Each row is a point on a landscape with many valleys, with its height.
From any point a ball rolls to the lowest of the 2 points nearest to it. It stops when none of these is lower. Distance is the straight distance between rows; heights are no part of it.
Z_921:  13  14   4  19  -5 -14   5  -5 -12  13   2   6 -36  26  17 -11  11   9  26 -30  -2  14  11  -8  17  14 -16  height 61.8
Z_731:  -6  -3  -5  -3  -1   5  -6 -22 -12  -2   8   3 -10  27   4 -15  -9   2   6   5  -9  -1   3   7  -3   3 -14  height 61.7
Z_583: -12  -1 -12 -16  -7  19   2  -2  11 -20  -8 -10  28 -18 -22 -17   4  -3 -12  50  -4  -2 -33   9  -1 -18   4  height 40.2
Z_754:  -2 -16  -3   1  -4   7  -5 -25 -21   3  17  10 -10  33   1  -8 -21  -2  -1  -8 -11  -2   8   6 -14  11 -16  height 55.7
Z_372:  24  -9 -10   4  15   2   0  11 -10  34 -21  20  -9   9   5   7  25  -1  11 -34  -6  13  16   7   5  18  -7  height 30.7
Z_565:  -6  23   7   4   7 -28   3  25  29   7 -31  -8 -13 -50  -3   8  22  10  11  13  21  24 -18 -11  18  -1  32  height 54.2
Z_61: -13 -14  24   4  -9  14   1 -25 -14 -18  37   0  23  23  11  -1 -43  -7 -24   4 -12 -26  15 -13 -28  -2 -12  height 79.3
Z_176:   7   0 -19 -27  -2  11  14  22  14  14 -21   1  13 -20 -19  -4  29  -4   1  30   2  16 -27  32   7 -10   5  height 48.3
Z_208: -12  -6   4  12  10 -14 -13  19  19 -13 -10  -9  13 -41  -5   8  -3  -3  -5  14  27 -13  -3 -21   2  -9  27  height 20.2
Z_395:  25  24  -2   4 -11 -10   5   2  -7  24 -15   4 -32  30   4  -3  31   1  27 -31  -8  18  -9  20  16  13 -15  height 61.0
Z_745:   3  -1   5  15  15 -16 -10  23  15   3 -17   8 -14 -27  11  17  12  12   4 -30  22  12  21 -28   6  12  24  height 24.3
Z_201:   0 -29   4  -7 -13  18  -3 -39 -19  -1  27   7   1  34  -9   0 -41  -8 -20  -2 -22 -20   4  12 -29  13 -21  height 68.3
Z_593: -11  -8  13  20   4 -12  -7  17   8 -19   8  -6  17 -26   6  13 -18  -5 -12  -5  29 -25  19 -33  -1  -8  31  height 34.0
Z_539:   5  -6  -9  -3  -8  14   1 -40 -24  12  19   5 -31  43   4  -8 -30   6   2 -10 -29   2  -4  17  -6  22 -25  height 70.2
Z_434:   3  34   4  -4 -16 -24   6  13  15   1 -19 -12 -23 -10   6   0  27  11  24  -1   5  17 -18   3  27  -5  -6  height 56.6
Z_219:   2 -13   8  -3   5  13  -4  21   7 -10   8   1  49 -21 -19   6 -17 -16 -20  19  23 -33   7  -8 -17 -12  21  height 45.3
Z_117:   2  13  -3   0  -5   4   2 -35 -18  10  17  -1 -26  41  14 -13 -16   9  15  -8 -24   8  -5   9   3  15 -24  height 71.4
Z_680:   3  27  -7  -9 -11   1   2 -33 -11  10  11  -7 -24  39  10 -12  -3   8  19  -6 -27   9 -14  18   8  14 -25  height 71.0
Z_127:  -5 -12  15  19   0  -4   3  19  -2 -14  18   3  24 -11   6  14 -23  -7 -17 -10  22 -30  31 -32  -7  -9  28  height 37.5
Z_224:  -6   4  -1   5  -1  -3  -4 -13  -7  -4   6   1 -12  19  14 -15  -3   8  13   2  -5   2   6  -4   7  -2 -15  height 65.9
Z_571:   4 -10 -14 -18   3  15  -2   3   4   4  -7   4  12   3 -19  -9   9  -6  -7  27   2   2  -7  25  -6  -2  -4  height 39.1
Z_550:  18 -31  -9   2  13  16  -3   0 -25  28   1  25   3  24  -4   9  -1 -15  -6 -31 -10   7  17  14 -21  20  -6  height 25.8
Z_460: -13   3 -12 -18  -8  11  11   5  12 -14 -13 -15  24 -37 -21 -17  14  -2  -8  52  -1   2 -45   5   8 -23  15  height 46.6
Z_135:  -4   1 -13 -20  -5  13  -3 -14   1  -7  -2  -5   6  12 -14 -16   3  -1  -5  32 -13   0 -11  21  -4  -3  -7  height 20.6
Z_507:  -6  32   2   0  -7 -10   1 -10   4  -5   2 -11 -15  13  20 -13  10  14  21   4  -9   8 -10  -2  23  -5 -19  height 69.2
Z_926:  -9   5   0   1  12 -20   1  25  28   5 -26  -9   3 -58 -11   6  17   2   2  24  21  16 -20  -7  10  -7  34  height 53.5
Z_825: -10 -22  13   3 -10  10  -1 -32 -20  -9  36   5   7  31   7  -1 -43  -8 -21  -7 -16 -18  11  -6 -28   8 -18  height 75.2
Z_360:  -1   2  -1  10   2 -10  -4   7  -1   0  -6   8 -16   1   8  -4  10   8  13  -8   9   2  12 -10  12   1  -3  height 64.9
Z_444: -10  14   9  15   7 -24  -9  15  21 -10 -18  -5 -18 -34  10   5   5  13  11   1  22   7   1 -27  17   2  20  height 19.6
Z_89: -17  -7  26   2   1  22  -1 -38 -10 -26  35 -12  19  19  15  -4 -42   1 -28  12 -14 -24   4 -11 -29 -11 -21  height 83.2
Z_334:   2  38 -11 -21 -30 -13   8   3   5  -3 -13 -15 -11   2  -9  -1  38   7  31   1 -11  27 -37  29  19  -9 -16  height 58.5
Z_251:  -1  38  -2  -6 -11  -7   4 -22  -1   2   7 -13 -17  28  16 -13  11  11  24  -2 -19  12 -17  12  17   2 -23  height 70.3
Z_101:   9 -27  -4  -1  18  12  -5  21   1  12  -7  13  22  -7  -6  17   6 -14  -6 -18  10  -7  21   3 -12  -1   9  height 41.0
Z_738:  -7   9  -4  -9   3 -15   9  23  21   4 -24 -11   3 -52 -14   0  18   2   2  32  17  15 -31   0  16 -14  27  height 52.6
Z_289:   8 -33   4  -7 -10  17  -1 -19 -23   8  27  17   8  32 -15   4 -34 -15 -24 -11 -10 -18  13  14 -36  16  -8  height 58.6
Z_996:  18 -34  -9  -9  10  24  -4  -5 -19  23   3  21  10  23 -14   9  -8 -18 -11 -17  -7   0  13  24 -27  15  -5  height 20.7
Z_537:   8 -18  -1  19  12 -10  -2  19  -6   6  -2  18  -4  -7   9  20   5   0  -4 -44  10   2  34 -21  -4   7  10  height 29.4
Z_299:   3 -10 -11 -19  -7  17  -4 -44 -13   5  12  -2 -16  33 -11 -10 -22   3  -7  11 -30  -7  -6  26  -8  12 -21  height 61.6
Z_678:  21 -21 -12   3  16  11  -2   5 -20  31 -10  23  -3  17  -1   5  11  -9   5 -29  -7  10  17  13  -6  16  -6  height 28.4
Z_90: -10   9  -8 -30  -6  30   4 -44   4 -14  12 -20   4   8 -20 -14  -7   2 -17  39 -39  -5 -20  28  -4  -6 -22  height 29.8
Z_975: -18  38  14  14   8  -9  -2  -7  13 -25   5 -27  -8 -22  36  -9   3  24  10  18  -2   4 -22 -23  25 -20 -12  height 34.5
Z_708:   5  -2 -18 -23   0  12   5  11   8   9 -15   4  11  -5 -18  -9  21  -3  -3  30   1   8 -17  29   2  -6  -1  height 44.7
Z_420:  19   1  -2  -1  12  -9   1  21  10  33 -33  12 -12 -13   5  14  33   4  13 -27   2  18  11   1  16  15   1  height 35.1
Z_71:  10  35  -5 -12 -22 -17   5   7   6   6 -14 -10 -20  10  -3  -2  36   6  31 -10  -7  23 -27  25  21  -3 -16  height 59.6
Z_359:   4 -12   1  18  13 -10  -8  22   5   1  -9  12  -4 -19  10  21   6   5  -4 -36  20   2  30 -24  -1   7  19  height 27.0
Z_223:  -3 -10  14   8   3   5  -3  17   4 -16  12  -3  42 -22  -7   6 -23 -13 -19  14  23 -37  14 -23 -12 -13  26  height 36.5
Z_947: -20  23   9  15   8  -9  -4  -5  13 -25   1 -20  -3 -21  29 -10  -3  17   8  19   3  -1 -14 -25  21 -18  -5  height 33.8
Z_913:  21  23   2  14 -10 -13   7  -3 -10  20  -6   2 -38  32  11  -7  23   4  29 -36  -6  18   0   4  19  15 -17  height 61.3
Z_634:   7 -29   4   2  -1  10  -1  -5 -25   8  24  19  10  29  -7   6 -22 -16 -18 -20  -2 -11  22   7 -30  12  -2  height 52.8
Z_180:  23  -7  -8   5  15  -4   1  16   1  36 -28  19  -9  -3   8  14  29   1  14 -40  -3  17  20  -3  13  20  -3  height 32.5
Z_578: -12  -7  10  12   3  -2 -10  10   5 -24   3 -10  29 -23  -2   2 -16  -8 -11  18  21 -28   1 -21  -6 -15  16  height 28.3
Z_908:  -5  -1  -5 -18  -1  21  -2 -51  -8  -6  17 -12  -8  25  -4 -10 -22   6 -10  17 -34  -8  -9  19  -7   2 -27  height 51.6
Z_205: -13   1   6  17   9 -19 -13  16  17 -14 -11  -5  -3 -38   6   8  -2   5   2   2  26  -3   5 -27   9  -2  26  height 17.5
Z_832:   3 -23  -3  11  -2   5  -2 -15 -29   8  20  18 -15  35   2  -4 -23  -6  -3 -23 -11   1  13   3 -20  19 -13  height 52.0
Z_87:  -9   4 -12 -12  -3  -4   9  18  15  -5 -19 -13  12 -43 -16  -8  17   1  -2  42  10   8 -37   1  13 -19  19  height 50.6
Z_543:  14 -30  -8   4  21   9  -2  18  -6  23 -10  20  14  -1   1  20  10 -12  -2 -36  -1   4  28  -1  -9   8   5  height 35.8
Z_275:  -2  11  11  13  17 -20 -10  26  28   7 -29   3 -13 -37   7  16  19  13   7 -17  23  24   8 -24  10  15  32  height 21.5
Z_302:  -3 -13  12  25   8 -15   4  25   4 -11  12   8   6 -15  14  23 -14   0 -17 -37  21 -13  37 -37  -7   1  34  height 36.3
Z_985:   0  28 -12 -22 -20 -11  14  16  10   3 -19 -12  -5 -17  -9  -3  31   5  16  18   0  19 -36  21  18 -14   1  height 55.6
Z_936:   8 -21   6  -5  11  19   0  24   6   1   7   6  46 -15 -18  11 -13 -18 -20   9  22 -28  15  -2 -20  -9  19  height 52.7
Z_786:  -1 -17  16  21   2  -2  11  24  -7  -8  28  11  24   0   4  14 -25  -8 -25 -17  14 -28  40 -30 -12  -6  25  height 41.2
Z_207:   5 -23   6  22   2  -7   7  14 -23   2  27  19   7  18   5  12 -17 -11 -16 -36   1  -9  36 -15 -20   7   8  height 46.9
Z_464:  12 -12 -15 -11  -9  17   0 -37 -23  17  11   8 -28  40  -8  -6 -24   2  -1  -4 -27   0  -4  29  -9  24 -20  height 68.4
Z_103:   4 -25   2  15   0  -1   0  -1 -29   5  25  19  -3  28   3   3 -18 -11  -9 -28  -3  -4  25  -3 -23  12  -4  height 49.4
Z_15:  -8  12  -5 -29  -4  28   2 -51  -3  -9  17 -21  -6  15 -12 -10 -13   7 -16  29 -44  -8 -18  29  -1  -1 -29  height 40.0
Z_25:   7 -24  11  18   6  -1  11  23 -13   4  27  19  20  11   2  17 -17 -11 -27 -32   5 -17  42 -20 -19   1  18  height 44.9
Z_897:   0  43  14   7 -18 -31   3   6  21  -3 -12 -19 -32  -4  19   1  23  13  31 -14   4  21 -13 -12  34  -3 -11  height 57.6
Z_4: -18  13   1   7   3  -4  -4  -1   9 -24  -5 -16   5 -18  12 -12  -2   7   4  28   1  -5 -17 -16  15 -16  -1  height 31.2
Z_60:  -8   6   3  13   1 -11  -3  -1   0  -9  -1   0 -14   3  17  -8   0  10  14  -2   7   0   9 -18  14  -4  -8  height 66.7
Z_206:   8 -21 -13 -20   5  21  -7  -3   0   8  -3   9  14  12 -22  -4   3 -10  -9  19  -1  -2   0  28 -17   1  -6  height 40.9
Z_544:   0  17 -20 -29 -18   3  17  11   8   4 -16  -9   8 -14 -16  -7  30   0   6  31  -4  17 -36  32  10 -14   3  height 52.1
Z_556:   8   9   1  12  -1 -10   2   0  -8   9  -3   7 -27  17  11  -9  12   9  20 -18   1   7  11  -3  13   7 -11  height 62.7
Z_216: -17  -4  13   0   5  17  -6 -38  -7 -22  25 -11   9  20  14  -7 -30   4 -15  13 -15 -12  -1  -5 -18  -9 -23  height 86.3
Z_873:  -5  33  14   7  -2 -32   2  21  28   1 -27 -11 -22 -38   4   6  22  12  16   4  19  25 -16 -15  24   1  24  height 54.8
Z_842:  10 -22  -4  14  13   0  -3  12 -17  13   2  21   1   6   5  12   5  -5  -3 -37   3   2  28  -7 -10   7   1  height 32.4
Z_291:   4  35  -4 -15 -20 -20  12  19  14   2 -23 -12 -14 -19  -4   3  31   7  22   6   3  22 -31  14  24 -13  -1  height 57.7
Z_285:  13 -29  -9 -17   9  23  -8  -7 -10  17   1  15  10  20 -20  -1  -4 -15 -11   1  -2  -3   8  27 -24   9  -7  height 30.4
Z_597: -15  -6   4   9   6  -8 -11  12  13 -22  -6 -13  20 -34  -4   0  -7  -6  -6  23  20 -17 -10 -20   2 -15  16  height 23.2
Z_503: -17  -1   7  -2   3  14  -6 -28  -4 -23  13 -10  11  16  10 -11 -19   1  -7  20  -9 -10  -1  -4 -11 -11 -17  height 88.6
Z_287: -17   1   1   8   5  -4  -8   5  11 -27  -8 -16  16 -28   1 -10  -5   0  -3  31  10 -12 -17 -16   7 -18   8  height 26.9
Z_407: -14  18 -11 -30 -10  27   9 -31   6 -18   6 -20   9   1 -19 -15   3   3 -13  45 -35   4 -26  28   0 -10 -14  height 17.2
Z_309: -10  -6  14  24   6 -18  -3  20  10 -18  10   0   7 -25  15  20 -18   0 -11 -25  29 -17  28 -41  -3  -1  38  height 35.5
Z_324:  18  30   1  -3 -16 -18   4   7   4  16 -16  -5 -28  17   2  -1  35   4  30 -23  -4  19 -14  17  22   4 -15  height 60.4
Z_834:   6 -24   0  -6  10  17  -5  20   0   3   2  10  34  -4 -15  11  -6 -17 -15   0  17 -18  17   5 -20  -5  10  height 49.6
Z_115:  -4  32   7   2  -9 -28   5  18  21  -2 -22 -12 -21 -28   6   2  21  12  19   7  11  17 -17  -9  26  -4   9  height 55.4
Z_948:  -9  -3 -11 -16  -5  19  -3 -10   7 -17  -4  -8  21   0 -19 -16  -3  -4 -13  42  -7  -4 -16  13  -8 -11  -5  height 26.0

Where does a ball stop that starts at each point below?
Z_180 | Z_996
Z_61 | Z_103
Z_543 | Z_205
Z_947 | Z_205
Z_291 | Z_571
Z_420 | Z_996
Z_507 | Z_103
Z_503 | Z_103
Z_975 | Z_205
Z_434 | Z_135
Z_117 | Z_407
Z_936 | Z_205
Z_207 | Z_593
